Each row is a point on a landscape with many peaks, with its height.
A climber steps from a point to the highest of its 2 nearest points, and stops where none of them is higher. Distance is the straight distance between rows; heights are no part of it.
z_988: [138 135 171 150 109 128 122 113 151 105 131 112 130 159 142 148 165 144
 138 157 142 122 126 122 166 113 138  97  97 138 120  91]  height 46.3
z_949: [105 128 157 142 112 118 166 155 101 115 124 185 151 161 130 123 119 119
  87 106  81  82  80 115 113 199  90 121  70 107 111 112]  height 55.9
z_680: [142 131 179 137 140 155 137 139 148 152 140 103  69 133 144 113 119 156
 114 146 120 125 141 101 100  60 169 121 125 132 147 137]  height 53.0
z_838: [130 184 158 104 127  82 103  94 134 118 110 120 122 126 160 154 151 122
 139  79  71 135 124 154 177 156 125 116 116 118 151 155]  height 30.3
z_192: [105  87 161 130 113 126 152 192 101 103 122 188 174 146 133 130 117  90
  91 104 104  94  66  90 118 190 130 118  91 116 107  88]  height 57.2
z_129: [125  68 133  77 143 168 138 168 161  91 170 111 114  97 137  96  86 104
 119 144 152 177  78 122  52  91 240 134 137 134 122  91]  height 41.9
z_599: [141 153 105 149 107 123 131  89 130 106 148 123 150 115 126 128  98 124
 128 126 123 104 121 132 160 131 101 114 116 112 164 118]  height 33.6
z_555: [178 182 145 152 131 103  88  82 163 157 102  60 119 105 125 185 166 149
 140 143  76 154 120 140 185 100 152  99 101  85 169 140]  height 35.2
z_752: [167 177  98 176 121 122 118 112 129 148 111 100  99 127 102 141 152 153
 131 137 167  89 179 134 144 140 103  74 125  96 116 133]  height 7.3
z_246: [139  84  77  78 138 148 145 148 152 104 159 134 136 115 118 107  65 131
 165 162 180 150 152 137  79 103 137 145 158 121 129 118]  height 43.9
z_295: [163 141  47 142 109 176 137  87 143 163  96 111  95 114  68  99  73 152
 162 150 158 115 173 119 124 108  67 135 190 136 111 147]  height 8.8
z_367: [129 123 114 118 153 147 114 130 154 115 136 140  84 141 116  85  73 163
 125 130 131 135 151 125  82  85 127 124 141 136 165 127]  height 42.4
z_944: [107 105 133 158 102 150 144 122 107 107 121 166 164 126 126  98 118 114
 122 145 142  99 108 127 137 152 125 114  99 143  88  64]  height 49.1
z_88: [105 110 120  78 123 101 128 155  98 130 122 167 148 131 154 114 119 127
 135 127 156 145 142 170 116 135 129 147 149 110 135 136]  height 37.7
z_316: [150 119 119 135 147 150 152 164 108 128 156 131 113 144  98 134 104 152
 115 122 165 101 174  81 117 121  77 126 146 116 135 148]  height 56.7
z_217: [135 207 142 141 129 111 148 101 124 122 135 136 134 140 124 155 125 129
 106  74 111 107 115 133 159 190  66  98 131 111 146 140]  height 30.1
z_536: [116 103  99 103 175 146 111 145 200 147 149 108 105  85 151 109 118 149
 142 165 141 171 142 143 125  72 166 181 133 131 134 145]  height 58.1
z_927: [144  73 117  92 143 154 146 178 132 110 147 134 128 128 135 115  63 117
 141 132 141 158 112 104  86  91 187 149 146 147 152 108]  height 43.3
z_816: [121 117 198 135 141 130 136 121 146 106  98 139 161 119 174 162 143 120
 127 151 115 120 111 128 161 147 147 117  88 130 109 136]  height 52.0
z_195: [130 132 166  86 138 109 113 109 139  97 152 124 142 158 150 142 155 123
 135 127  91 126 110 115 138 120 149 112 104 157 153 133]  height 51.0
z_993: [132 114  86 116 118 134 146 137  60 116 131 169 131 130 122  87  79 115
 105 110 126  95 129 133  89 134  85 137 141 129 164 135]  height 55.7
z_948: [137 185 164 137 116  83 124 109  98 127 123 108 130 141 166 166 173 137
 121 108  80  98 135 134 144 164 115 102 104 104 132 168]  height 28.9
z_631: [137 111 117 138 123 143 177 140 137 112 156 127 199 111 126 165 123  85
 122  99 143 125  91 102 169 154 113 143 135 112 137 120]  height 28.3
z_9: [ 96  96 118 134 140 141  99 128 154 150 110  91 148  78 154 150 148  94
 139 148 121 161 130 119 169 137 160 156 132 158  96 128]  height 39.9
z_31: [122 199 131  93 126  99 106 116 118 164 101 115 108 141 154 177 160 138
 130 100 148 153 148 156 178 167 125 114 199  95 114 160]  height 16.7
z_676: [103 111 108 103 120  95 141 151  72 139 138 156 127 152 142 101 114 115
 114 105 119 117 130 105  76 130  91 138 146 121 136 158]  height 57.6
z_476: [123 108 127 140 116 123 173 150 106  81 126 185 152 152 109 109 113 139
  90 121 118  62 101 137 103 195  60 106  95 132  85  93]  height 54.6
z_484: [102 143 206 124 106  75 133 113 141  96 107 152 163 165 156 158 170 105
 119 111  59  96  75 126 144 170 121 104  52 127 110 145]  height 50.9
z_118: [162 168 134 155 116 117 129  59 170 110 133 110 166 116 138 144 122 132
 142 122 103 145 107 147 164 127  98 112 119  96 181 114]  height 32.7
z_48: [111  68 174  95 138 146 134 179 105 114 140 136 150 133 165 147 135 109
 108 148 121 113  98 107 135 129 195 118 105 154  94 135]  height 44.0
z_142: [ 69 102 136 104 134 115 117 147 113  90 117 196 169 131 153 124 132  98
 127 135 138 112 108 142 140 169 158 136 112 108  68 102]  height 41.0
z_677: [161 150  80 150 118 155 127  81 148 138 107 103  79 114  73  84 117 156
 146 150 169 114 168 132 124 102 111 112 161 148 130 126]  height 9.3
z_362: [135 157 137 183 107 137 127 100 111 149 154 110 110 146 113 127 162 112
 122  93 117 124 111 112 130  94 116 113  90 147 150 107]  height 6.1
z_345: [132 101 109 131 142 132 140 127 171 101 172 146 206 106 124 113 123  90
 135 124 167 146 113 146 134 137 145 150 102 122 135  95]  height 29.9
z_620: [124 113 126 144 115 150 134 165 101 152 132 144  75 135 102 115 104 145
 116 132 167 103 174 119 115 109  70 118 139 102  99 127]  height 54.9
z_772: [138 190 112 111 138  61 104 109 115 172  72  86 108 133 145 149 150 154
 148 124 137 155 167 160 158 156 126  94 195  71 130 169]  height 14.9
z_432: [124 107 153 112 130 146 132 119 169  87 157 137 149 135 146 135 134 141
 150 171 161 106 118 137 150  99 171 120  95 126 124  78]  height 47.8
z_969: [ 86 145 167  75 135  78  86 104  94 126 109 133 129 111 168 153 175  98
 141 114  74 148  82 156 162 159 163 128 128 158  90 143]  height 49.9
z_861: [102 128 131 112 105 103 126 142  80 187  91 122  78 162 135 132 154 134
 126 128 132 104 180 116  89 105  79 124 161 111  79 160]  height 50.8
z_40: [117 138  93 128 121 126 104  98 144  87 164 140 137 101 144  96 113 117
 135 125 121 132 128 151 115 106 122 116 108 134 157 107]  height 34.6
z_312: [164 158 133 191 150 117 110  80 151 144  97  98 150 131 121 130 150 154
 124 109 104 129 147 120 126 140 121 108 130 133 174 144]  height 6.3
z_455: [ 66  71 150  96 133 148 100 170 152 136 126 158 107 121 134 119 144 106
 121 158 160 137 112 129 115 118 182 128 106 146  67  95]  height 43.8
z_137: [ 88  57 143  87 142 130  96 161 112 134 110 136 146 107 165 133 157  99
 108 151  90 136 107 116 138 140 184 144 122 157  92 153]  height 42.7
z_110: [103 103 108 141 127 173 165 146 140 110 136 115 149 100 150 130  86 109
 148 151 151 134 147 102 147 153 121 159 132 127 105 109]  height 46.9
z_323: [111 100 141  94 154 105 104 136 163 119 113 148 145  94 171 111 127 123
 137 165 139 153 139 174 148 135 180 167 105 113 137 107]  height 48.7
z_313: [113  74  97  79 137 144 152 198  94 103 126 147 126 143 152 136  76 130
 137 141 130 124 124 104  92 139  95 141 167 108 118 120]  height 37.2
z_399: [ 75 101 160 124 123 157 102 139 164 142 163 128  92 121 143  99 146 138
 124 150 166 159 123 131 112  79 167 129  97 152  85  98]  height 45.5
z_611: [180 156  58 176 138 171 128 120 148 157  99 100  96 119  64 133 100 156
 130 146 161  88 156  96 132 114  83 126 179 124 135 172]  height 8.3
z_56: [140  97 107 123 131 184 165 172 105 118 159 142  85 141  94  89  52 159
 118 142 148 111 130  98  44 107 106 135 156 142 126 154]  height 37.1
z_520: [ 95  92 152 110 102 124  97 135 116 136 144 114  93 157 164 114 169 124
 124 129 117 138 120  98 108 100 158 140 129 182 103 113]  height 44.2
z_547: [116 121 144 140 119 139 117 117 135 129 156 152 115 130 114  70 128 134
 110 132 147 110 138 141  74 103 134 110  94 146 132 104]  height 33.3
z_391: [133  89 126  78 148 133 133 161 178  98 161 124 127 108 127  89  83 135
 157 163 186 164 147 150  82  92 184 144 129 123 131  99]  height 45.7
z_469: [144  70 151  81 135 163 152 174 104  95 156 129 151 118 145 131  91 100
 118 138 125 140  77  98  92 104 205 136 112 128 161 119]  height 44.1
z_225: [131 183 118 136 105 119 154 122  59 171  98 100 107 144 132 150 159 112
 113  87 126 112 117 136 133 142  93 136 158 102 138 150]  height 5.3
z_713: [112 165 127  69 137  93 106 108 134 176 102 107 120 106 159 181 150 119
 152 108 135 176 144 163 179 140 120 160 194 114 111 166]  height 18.6
z_332: [167 141  95 159  95 137 161 119  71 159 146 152  94 148  58  91 137 129
  92 119 147  67 137 111 112 128  71 115 119 150 142 133]  height 6.6
z_705: [141 158  95 135 102 119 139  92  62 132 129 153 113 141 101  92 108 126
 112  99 108  95 125 138 131 126  86 124 135 121 172 152]  height 54.1
z_899: [138  90 123 136 122 154 172 156 138  92 149 116 181 120 130 141  77  85
 118 131 114 123  73  93 157 145 131 122 103 120 157 126]  height 27.7
z_943: [121 116 123 118 172 137  63 131 198 134 158  92 106  87 156 142 149 131
 142 146  80 177 113 112 127  70 177 172 123 174 127 151]  height 57.9
z_828: [130  73  95  92 133 159 166 183  90  96 140 144 112 133 108 104  72 129
 113 131 142 114 112  87  59 132 119 123 154 141 123 109]  height 36.2
z_999: [123 113  96 118 107 124 150 123 114 145 113 161 147 147 119  92 137 117
 148  94 176 143 145 174 119 155  78 146 178 135 130 113]  height 46.6
z_496: [107  93 143  74 149  95  95 149 129 159 122 124 110 146 155 124 173 121
 138 118 104 187 149 130 111 122 149 150 160 165 130 153]  height 49.2
z_552: [154  94 128 144 114 139 162 146 131  80 185 178 189 116 106 120  90  98
 113 141 185 100 124 153 102 111 153 114  82 105 107 104]  height 31.2
z_423: [136 105 141 149 173 137 130 153 189 142 142 102 141  94 139 116 138 144
 115 160 154 168 161 133 141  90 167 169 111 118 144 137]  height 56.0
z_104: [138 121 131 195 138 150 125  93 163 129 124  82 164 123 131 140 134 142
 136 129  92 138 132  95 140 108 134 131 112 159 161 133]  height 6.0
z_72: [148 152 127 181  97 145 144 100 100 152 155 145  90 162  85  92 151 115
 121 111 143  94 134 131 122 105 100 113 107 146 147 119]  height 6.4
z_669: [134 130 100 138 119 137 114 141  97 183 115 106  73 164 109 128 128 154
 123 147 141  94 174  93 109 110  69 130 165 118 116 159]  height 52.9
z_470: [148 188 110 173 138 143 114  89 140 145 108 104  67 150  84 101 110 158
 135 123 108 139 144 117 112 105 110 108 123 149 186 142]  height 40.4
z_892: [140 152 198 151 130 116 117 100 152 137  96 115 145 120 144 157 157 123
 130 128 105 124 133 151 172 147 142 108  82 104 136 130]  height 53.4
z_641: [101 129 165  89 116 109 130 118  97 134 101 151 130 134 168 131 150  88
 119 104  78 140  91 136 141 153 155 136 115 154 131 130]  height 47.9
z_883: [164 153 156 136 158 114 140 118 119 124 121 138 138 150 133 125 125 136
 117 114 149 125 147 143 150 156 127 117 123  91 186 143]  height 37.4
z_239: [112 159 121 120 109  97  87  98 124 117 121 107 101 132 136 116 153 143
 162 123 121 152 138 162 129 115 117 117 127 137 130  77]  height 48.2
z_144: [142  98 147 189 120 165 162 113 151 124 126 115 165 102 132 141 115 132
 125 149 141 126 112 100 138 116 121 121 100 151 154 123]  height 5.8
z_446: [124 170 145 119 117 100  99  89 135 108 154 101 134 163 134 167 188 135
 150 111  83 134 104 135 162 118 137 105  95 145 132 107]  height 48.8
z_139: [104 100  61 147 123 165 127 133 142 151 112 108 128 108 115 103  99 123
 164 134 127 162 153  94  94 132  90 168 181 155 116 128]  height 42.2
z_162: [133 109  69 155  99 152 141 134 109 125 158 135 125 117  99 121 135 141
 113 137 145  76 151 107 118 151  46 110 152 152  89 114]  height 7.7
z_934: [131  92  81 145 139 180 170 153 127 128 130 121 155 101 127 130  70 116
 142 172 163 113 140 105 135 134 119 165 165 110 136 151]  height 45.8
z_285: [144 187 201 151 124  92 165 111 122 142 122 126 141 152 151 181 189 127
 105  81  76 107 108 123 167 190 104 111 124  94 152 175]  height 27.8
z_549: [ 75  85 134  85 124 111  71 140 129 178 111 118 103 127 167 113 182 117
 146 132 103 171 109 127 110 109 169 142 151 184  84 135]  height 46.2
z_689: [110 168 108 154 125 135 129 122 117 168 131  93 147  98 136 176 142 114
 135  83 118 158 132 109 170 150 114 169 153 107 118 145]  height 27.5
z_143: [106 125 136 100 125 101 143 147  70 127 108 171 130 167 150 134 131 138
 114 104 153 106 140 143 143 158 110 137 136  96 109 129]  height 36.1
z_574: [141 134 117 152 118 133 159 108 119  98 134 152 161 143 104 100 128 128
 124  93 134  99 126 133 138 193  75 113 144 153 138  99]  height 52.7
z_945: [100 120 133  79 145  82  68 105 129 149 127  99 121 106 154 131 180 103
 142 113  59 183  90 139 161 124 168 149 127 170 114 147]  height 52.6
z_637: [125 166 128 154  92 123 122 101  84 170 126  98 104 154 124 128 158 117
 131  83 115 139 116 138 146 116 107 130 139 140 162 134]  height 5.7
z_764: [106  86 133  73 115 104 117 163  94 171 131 154 106 177 154 105 133 128
 136 109 103 145 132 112  67  99 114 134 150 138 131 158]  height 55.1
z_634: [134 138  93  99 131  97 102 106 133 117 142 138 151 123 164 119 116 120
 143 140 148 136 143 181 136 117 135 150 139 112 157 124]  height 36.0
z_717: [115 148 131 129 116 108 122 116 107 116 130 111 141 118 152 158 159 132
 126 124  97 106 143 110 141 170  95 123 140 112 101 139]  height 27.6
z_140: [141 155 161 118 136 121 156 131  96 123 114 162 123 153 135 141 140 136
 121 124 164 123 150 171 148 164 144 122 127 103 131 109]  height 36.3
z_503: [150 163 104 132 114 102 100  93 125 153  97  98 101 139 126 126 153 141
 172 132 143 151 158 157 129 122 116 124 167 121 142 121]  height 45.9
z_845: [151 198  60 161 123 112  97 102 166 156  87  52 110 108 105 166 132 140
 159 130 125 174 156 132 155 124 143 145 180 103 144 141]  height 32.1
z_870: [102 144  82 169 129 164 127 116 137 159 130 101 138  99 113 154 117 106
 150 128 155 131 147 110 161 126 109 157 152 118 124 130]  height 26.5
z_733: [151 132  70 132 149 180 117 108 182 119 137 136  90 110  85  80  48 155
 137 145 167 128 127 136  56  53 145 160 188 144 164 160]  height 40.1
z_486: [120 149 165 143 126 132 150 138 106 143 114 144 108 156 125 126 148 129
 112 118 111 105 145 117 119 169  98 118  96 126 137 131]  height 56.2
z_69: [119 115 152 150 111 141 174 160  75 126 116 145 130 165 123 102 145 138
 104 118 128  80 123 111 100 177  84 133 124 143 124 112]  height 57.4
z_426: [140  95 135 117 132 154 133 131 146 117 174 121 127 112 157 147 128 149
 125 167 162 116 143 118 126  76 172 116 117 141 116 106]  height 46.4
z_562: [149 121  78 113 154 160 117 128 155 123 135 120  95 129 121  98  61 179
 146 148 137 150 127 142  67  50 184 173 182 142 172 148]  height 41.2
z_385: [100 114 172 118 139 120  67 133 176 146 142 130 107 109 140 115 171 140
 132 147 144 162 136 164 128  89 178 169  98 150  87 106]  height 47.1
z_238: [136 111 153 139 131 141 157 118 150  70 120 154 165 137 125 134 113 134
 147 147 170 109 142 156 161 151 142 120  99 127 125  78]  height 49.0
z_926: [102 102 138 151 124 164 143 145 147 115 134 140 149 129 131 141 120 112
 127 131 136 115 123  98 158 149 117 126 110 131  96  90]  height 48.0
z_414: [100 118  96 100 150 168 131 150 146 122 139 110 129 115 128 151  76 112
 141 124 104 162 103  71 128 109 161 171 149 137 152 136]  height 42.3
z_714: [ 95 132 139 122 102 121 104 119  94 166 101 101  80 150 143 115 152 136
 143 118  97 146 146 127 102 102 139 126 143 161 112 133]  height 42.8
z_190: [148 202 112 178  67 108 141 101  51 167  84  72  87 140  91 149 157 132
 121 118 119  79 163 135 126 169  79  90 152  86  97 142]  height 4.0
z_95: [141 152  72 109 116 108 124  84 118 116 122 163 142 136 113  94 108 126
 143 105 158 132 127 165 121 149  80 128 154 127 146 104]  height 48.9
z_871: [152 108 132 123 153 130 145 160 118 102 168 147 136 156 121 148 103 144
 110 126 125 101 149  94 121 131 114 115 119 118 155 144]  height 58.5
z_715: [148 153 167 158 137 100 122  93 129 134 119  88 129 151 141 120 177 153
 147 114  92 134 142 142 118 136 138 128 130 154 169 140]  height 5.9
z_275: [138  69 164  83 157 150 144 153 195  76 168 111 129  84 157 108 122 126
 129 173 155 160  77 131  87  83 240 137 112 132 114  89]  height 40.7
z_564: [149  95  66 102 152 155 147 143 163  96 134 112 152 124 124  99  43 155
 153 146 164 152 142 117  73  77 169 168 176 144 154 139]  height 42.5
z_228: [ 92 121 126 120 145 103  89 133 123 124 132 139 158  99 157 153 150 112
 109 125  95 142 130 117 146 152 133 131 101 123  89 133]  height 26.2
z_97: [166 164  51 132  93  96 108  76 106 153 111 119 117 129  95 109 147 130
 152 126 154 106 163 163 138 147  71  96 192 113 121 137]  height 10.8
z_74: [131 145 150 127 126 118  76 113 148 152 112 102  77 116 145 119 148 147
 155 139 124 158 147 167 124  79 162 122 120 145 149 103]  height 50.3
z_11: [148 202 181 169 117  74  89 104 115 159 108 107 127 150 115 140 202 130
 125 119 118 127 151 168 145 124 143  95  74  93 121 125]  height 37.8
z_533: [135 173 116 142  68 105 132 133  67 180  92  78 109 148 114 152 160 150
 131 131 129 103 161 127 120 153  69 121 191  88  77 145]  height 3.4
z_874: [131 109  35 144 112 161 135 106 108 140 114 134 118 104  91 109  98 146
 142 152 154 106 163 119 127 139  46 130 181 151  81 141]  height 8.2
z_76: [141 109 167 105 142 113 143 141 140  66 167 157 164 168 137 142 126 117
 127 105 107 125  91 110 128 127 135 101  71 131 156 112]  height 52.8
z_814: [150 147 111 173 124 123 108  87 143 139 129  98 120 122 110 126 150 165
 133 144 121 104 177 116 118 134 116  99 138 126 132 139]  height 6.8
z_586: [184 163  74 177 124 151 140 100 118 147 109 108  93 119  57 146 128 143
 109 159 161  86 150 110 155 131  77  76 148 122 142 147]  height 7.9
z_560: [123 105 107 132 144 160 138 141 140 107 149 130 132 113 128 105  76 136
 128 135 100 130 126  93 108 102 129 142 133 148 174 130]  height 43.6
z_808: [101  63 131  86 154 130  96 151 145 157 116 101 138  89 167 126 136  95
 152 153  96 161 110 126 153 132 185 179 150 177 102 146]  height 41.3
z_309: [114  71 145  51 148 115 111 175 106 142 141 142 108 157 152 105 148 131
 116 123 122 167 133 116  72 102 173 136 133 155 124 138]  height 52.3
z_797: [136  85 146 128 130 136 138 144 154  60 162 178 169 140 111 102 103 107
 114 137 167 113  92 145  76  98 177  93  64 126 115  68]  height 31.9
z_953: [128 136 162 123 135 119  75 115 176 143 129 115 122 124 134 120 169 149
 159 168 163 155 147 189 146 104 174 145  98 145 135  73]  height 48.6
z_485: [120 191 149 156  87  78  96  95  91 168 100  79 101 135 101 139 175 125
 146 111 110 146 150 164 133 131 142 104  96 111 103 133]  height 39.4
z_843: [130 105 165 150 151 134 116 134 184 109 159 136 152 109 124 142 117 123
 124 140 122 155 128 114 141 115 145 119  82 113 148 124]  height 24.7
z_986: [106  73 109  58 139 139 150 203 103 101 129 131 156 109 153 154  79 104
 128 133 122 162 103  94 116 156 149 140 169 109 115 146]  height 39.2
z_147: [127 120 141 138 115 125 187 158  76  94 118 206 159 141  98 120  98 135
 101 120 171  72 123 147 126 197  89 116  98 100 100  86]  height 53.5
z_824: [123 139 130 120 155 104  81 123 163 149 146 114 132 105 144 156 163  99
 130 118 122 184 124 144 159  97 157 157 113 136 150 145]  height 22.9
z_328: [ 92  81  95  85 149 159 156 174 118  91 138 135 142 120 133 143  86 106
 125 137  92 130  85  75 127 143 156 127 144 132 144 122]  height 40.9
z_237: [131 123 176 137 145 132 143 133 150 126 144 144 161 115 147 168 107  91
 108 122 115 149 117 132 184  96 140 141  65 114 152 135]  height 24.2
z_116: [142 147  94 145 138 154 155 107 118 103 129 150 132 115 101  71  86 110
 123  91 129 127 118 140 124 155  74 122 132 140 151 102]  height 51.1
z_477: [110 102  71 126 115 131 143 139 129 163 116 123 130 140 115 109 129 136
 158 120 165 153 159 133 118 149  70 151 199 141 100 124]  height 44.3
z_193: [126 156  87 154 126 140 108 114 159 183  88  67 103  99 129 166 130 123
 176 131 140 183 161 129 162  83 135 175 181 132 121 141]  height 30.4
z_958: [140  51 122  71 135 137 122 187 134 110 155 134 132 102 136 106  97  83
 105 141 113 163  64 112  77  90 252 127 125 135 135 104]  height 43.1
z_567: [103  98 128 148 139 159 121 131 173 125 167  98 166 102 149 155 148 103
 144 146 120 169 124  76 151 114 146 137 120 162 112 113]  height 38.4
z_893: [153 113 149 118 139 144 145 118 146  84 170 168 125 150  93  82 125 137
 126 137 166  94 125 154  86 106 142 100  72 141 132  92]  height 32.6
z_905: [107 118 177 119 120  98 126 118 150 117 125 128 151 133 159 151 142  99
 106 108  37 132  75  86 146 150 135 104  73 136 128 159]  height 49.6
z_36: [ 89 100 144 131 119 143 137 157 108 124 136 150  98 114 129  68  98 113
 106 128 130 129 119 105  67 110 134 128 119 152 119 106]  height 34.0
z_349: [139  97  74 143 139 184 144 123 136 106 155 146 142 105 104 108  76 123
 135 146 145 110 137 106 117 109 102 127 145 127 141 127]  height 44.6
z_846: [132 142 113  64 167  90 104 127 157 163 117 102 127  85 153 161 157 109
 146 120 118 197 136 175 177 119 150 176 166 141 110 169]  height 20.4
z_692: [138  76  71 109 122 187 167 154 123 144 120 137  96 125 103  80  37 149
 119 157 160 139 144 106  60 102 106 150 183 131 115 148]  height 37.9
z_543: [127 169 119 153 121 118 103 132 103 171 105  75 109  99 122 176 161 113
 150 108 109 178 143 127 175 106 129 164 156 118 114 141]  height 28.8
z_550: [124 124 178 111 151 109  93 126 159 142 144 129 145 112 138 163 156 104
 123 114  95 163  96 136 179 103 126 126  74 139 134 145]  height 23.6
z_499: [146 149  57 142 100 149 146 109 106 125 141 159  97 123  74  91  91 139
 115  98 130 122 129 124 147 128  60 112 154 136 157 125]  height 52.2
z_344: [141 155 144 104 155  89  91 108 135 173 114 103 127  71 135 171 182 121
 133 116 104 183 131 178 174 116 155 155 122 138 131 171]  height 21.8
z_532: [141 204 158 173  91 120 149 116  75 149  90  99  94 157 105 147 163 122
 110 116 126  85 124 125 152 175  85  95 121  77 108 135]  height 4.5
z_765: [121 148 190 153 140 110 117 108 144 123 119 132 105 140 133 116 155 139
 115 132  91 107 151 133 134 127 128  98  70 109 141 137]  height 54.7
z_785: [136 130  97 144 141 153 164 108 164 110 146 132 203 100 125 139  97  95
 149 122 159 150 113 123 164 145 119 165 126 107 173 125]  height 29.1
z_931: [125 175 202 130 139  96 166 133 114 118 118 144 148 160 144 174 199 135
  80  84  97  92 104 128 153 214 105 125 120 123  96 156]  height 26.8
z_251: [181 175 137 172 131 140 137  99 119 149  92 118  80 163  90 105 128 152
 125 114 127 116 159 131 127 150  98  88 127 122 184 142]  height 39.5
z_51: [109  80 153 117 137 137 156 184  98  63 130 184 174 138 125 140 101 123
 130 145 162  80 102 141 113 158 153 121  81 109  81  93]  height 51.2
z_151: [182 166  73 147 111 121 105  81 130 135 116 118  96 132  74  98 126 146
 153 131 176 114 160 148 152 132  82  99 162 116 162 118]  height 9.9
z_875: [150  86  85 144 120 162 150 154  99 128 156 148 115 126  64 101 111 147
 101 135 140  74 142  70  87 113  56 130 156 159  96 137]  height 7.2
z_743: [124 113 171 136 114  97 149 121 155  82 148 167 190 154 138 145 138 103
 112 107 113 107  75 125 136 148 101  85  74 124 130 105]  height 54.3
z_261: [ 94 110 145 124 138 111  96 139 152 113 151 147 137  92 150 115 124 116
 109 135  96 138 125 121 129 103 147 132  68 111 121 124]  height 25.3
z_886: [107 169 157 130 112  90  89 109  86 161  98  79  88 125 147 146 177 121
 153 105  87 165 150 152 121 127 151 120 121 152  99 130]  height 41.1
z_184: [109 119 115 104 103 111 118 134 122 108 135 179 181 110 145 129 129 109
 129 117 172 115 125 160 138 157 137 149 123  98  95 110]  height 39.6
z_482: [163 210 112 149 157  94  92 101 163 166  87  63 107  93 123 180 149 153
 146 135 114 169 146 151 188 128 164 128 150  86 166 152]  height 33.9
z_342: [128  71 147 121 128 150 144 173 142  93 167 118 151 125 133 129 116 105
 114 161 149 121 108 100 106  93 197 126  95 137 114 113]  height 45.2
z_670: [138 187 157 134 141 115 135  87 151 117 115 127 157 121 126 161 131 139
 127 105  76 139 107 146 160 163 101 113 129 104 172 147]  height 31.6
z_291: [124 137 148 129 114 110 191 142  65 121 112 169 144 176 122 126 151 140
  96  98 162  53 110 138 116 200  69 132 149 129  93 109]  height 56.1
z_182: [104 131  75 154 122 144 117 128 111 124 136 111 124 134 105 127 118 140
 145 120 113 127 143  84  96 132  77 141 169 159 110 143]  height 40.6
z_249: [111 119 148 131 115 141 170 180  71  85 100 201 161 169 115 137 121 133
 112 121 174  46 104 145 122 177 134 146  92 118  70  91]  height 52.4
z_310: [104 117 168  80 114 121 160 182  74 108 109 176 114 162 144 121 115 135
 117 111 125 103 114 142 107 158 133 136 117 113 117 125]  height 35.3
z_161: [103 104 145  87 139 105  65 125 163 131 148 103 112  91 140 133 168 133
 133 146  68 168 100 126 140  83 178 136 106 170 122 126]  height 55.3
z_266: [ 86 108 168 113 112 138 136 165  82 115 137 154  98 138 137 102 117 129
 102 136 106 105 112 122  88 152 132 115  94 137 115 114]  height 34.5
z_973: [137  94 150  71 161 110 128 160 155 110 119 148 161 117 152 101 107 141
 151 158 174 157 131 178 108 111 185 158  97 123 129 102]  height 47.4
z_150: [113 140 158 160 116 122 115  99 142 133 124 114 173 109 154 160 139  96
 116  89  60 148  86  97 153 144 112 109 107 125 139 135]  height 48.4
z_138: [186 170 110 158 155 137 146 108 144 125 121 134 133 152  83 114 126 154
 110 127 138 118 146 121 143 149  99  99 141 105 191 153]  height 38.5
z_707: [147 119 147 145 157 136 116 145 152 145 147 114 106 105 151 121 133 160
 108 141 123 138 167 105 122  87 172 144 113 115 144 176]  height 54.4
z_441: [179 183  66 166 109  90 118  74 105 149  82 109 110 134  89 130 146 148
 106 111 150 116 164 143 129 152  83  95 185  84 137 159]  height 12.0
z_841: [129 183 139 156 114 128 146 113  91 155 100  88 106 144 116 174 152 121
 113 124 126 117 127 126 185 142 113 108 154 100 125 135]  height 4.9
z_591: [ 69  75 135 105 111 134 114 167 138  95 133 170 149 137 142 106 134 105
 119 153 139 127  97 115 105 152 187 116 103 131  84  81]  height 42.6
z_756: [122 146 119 126 107  92 108 117  97 171  95 129  96 161 140 125 141 149
 136 127 152 116 177 149 137 131 104 114 154  91 110 143]  height 48.3
z_247: [104 118 151  88 144 127 135 142  79 145 111 126 114 138 162 140 107 128
 134 110  87 148 119 108 145 154 143 142 155 147 146 139]  height 46.5
z_826: [118 102 156  92 152 120 131 135 148 103 121 129 154  89 179 173 127 110
 129 155 131 139 133 159 179 132 166 144 112 123 123 143]  height 50.4
z_265: [124 148 153 150 122 112 153 126 107 123 114 165 154 164 115 118 162 144
 119  86 145  91 106 145 137 215  98 111 140 125 104  94]  height 54.5
z_319: [111 150 207 142 127  90 116  98 157 123  87 138 144 141 141 147 188 134
 119 122  65 129  97 157 163 145 129 115  64 136 116 144]  height 52.1
z_91: [150 153  99 150 147 153 114 117 145 146 126 141  76 149  83 111  91 166
 118 124 119 122 147 115 100  75 122 131 146 132 187 163]  height 41.4
z_919: [148 122  80 141  96 160 151 118  89 151 152 140  76 147  77  85 114 144
  94 134 141  80 123 104  67  85  73 121 152 171 131 152]  height 6.9
z_643: [117 138 165 132 137 140 103 122 183 127 146  92  67 112 151 122 127 155
 130 164 116 138 137 133 125  58 160 134 112 148 137 120]  height 51.8
z_998: [158 206  78 151 117  86  92  82 111 155  87  83  96 123 115 154 127 150
 147 117 129 135 161 149 132 147 111 105 198  62 128 172]  height 13.3
z_513: [159 184 164 159 133  86  93  95 138 169 115  79 128 127 114 174 195 129
 134 134  85 141 151 144 150  93 159  92  68 107 129 153]  height 36.4
z_437: [164 121  90 129 142 187 151 117 151 121 124 138  84 123  93  85  41 165
 141 158 158 117 153 114  84  76 112 142 199 153 124 157]  height 38.9
z_478: [133 100 175 161 113 141 156 139 124  80 112 187 183 153 130 127 119 122
 117 146 170  86 105 149 133 145 155 114  84 115 104  89]  height 50.2
z_601: [155 108 116 146 122 133 155 116 158  87 174 169 201 123 111 124 104 100
 117 115 162 107 102 154 148 143 114 114  79 116 126 106]  height 30.6
z_528: [122 132  98 120 176 153  86 134 231 128 164  69  86  87 143 129 121 164
 149 172 120 176 131 113 105  49 165 193 139 164 132 143]  height 60.7
z_417: [122  93 161 150 108 106 183 154 134  76 139 188 197 151 119 165 121 103
  95 106 116  94  44 106 138 174  95 111  85 104 101  98]  height 55.8

For each start below, name the point where the climber stops.
z_182 => z_69
z_184 => z_528
z_547 => z_192
z_986 => z_192
z_91 => z_192
z_543 => z_676
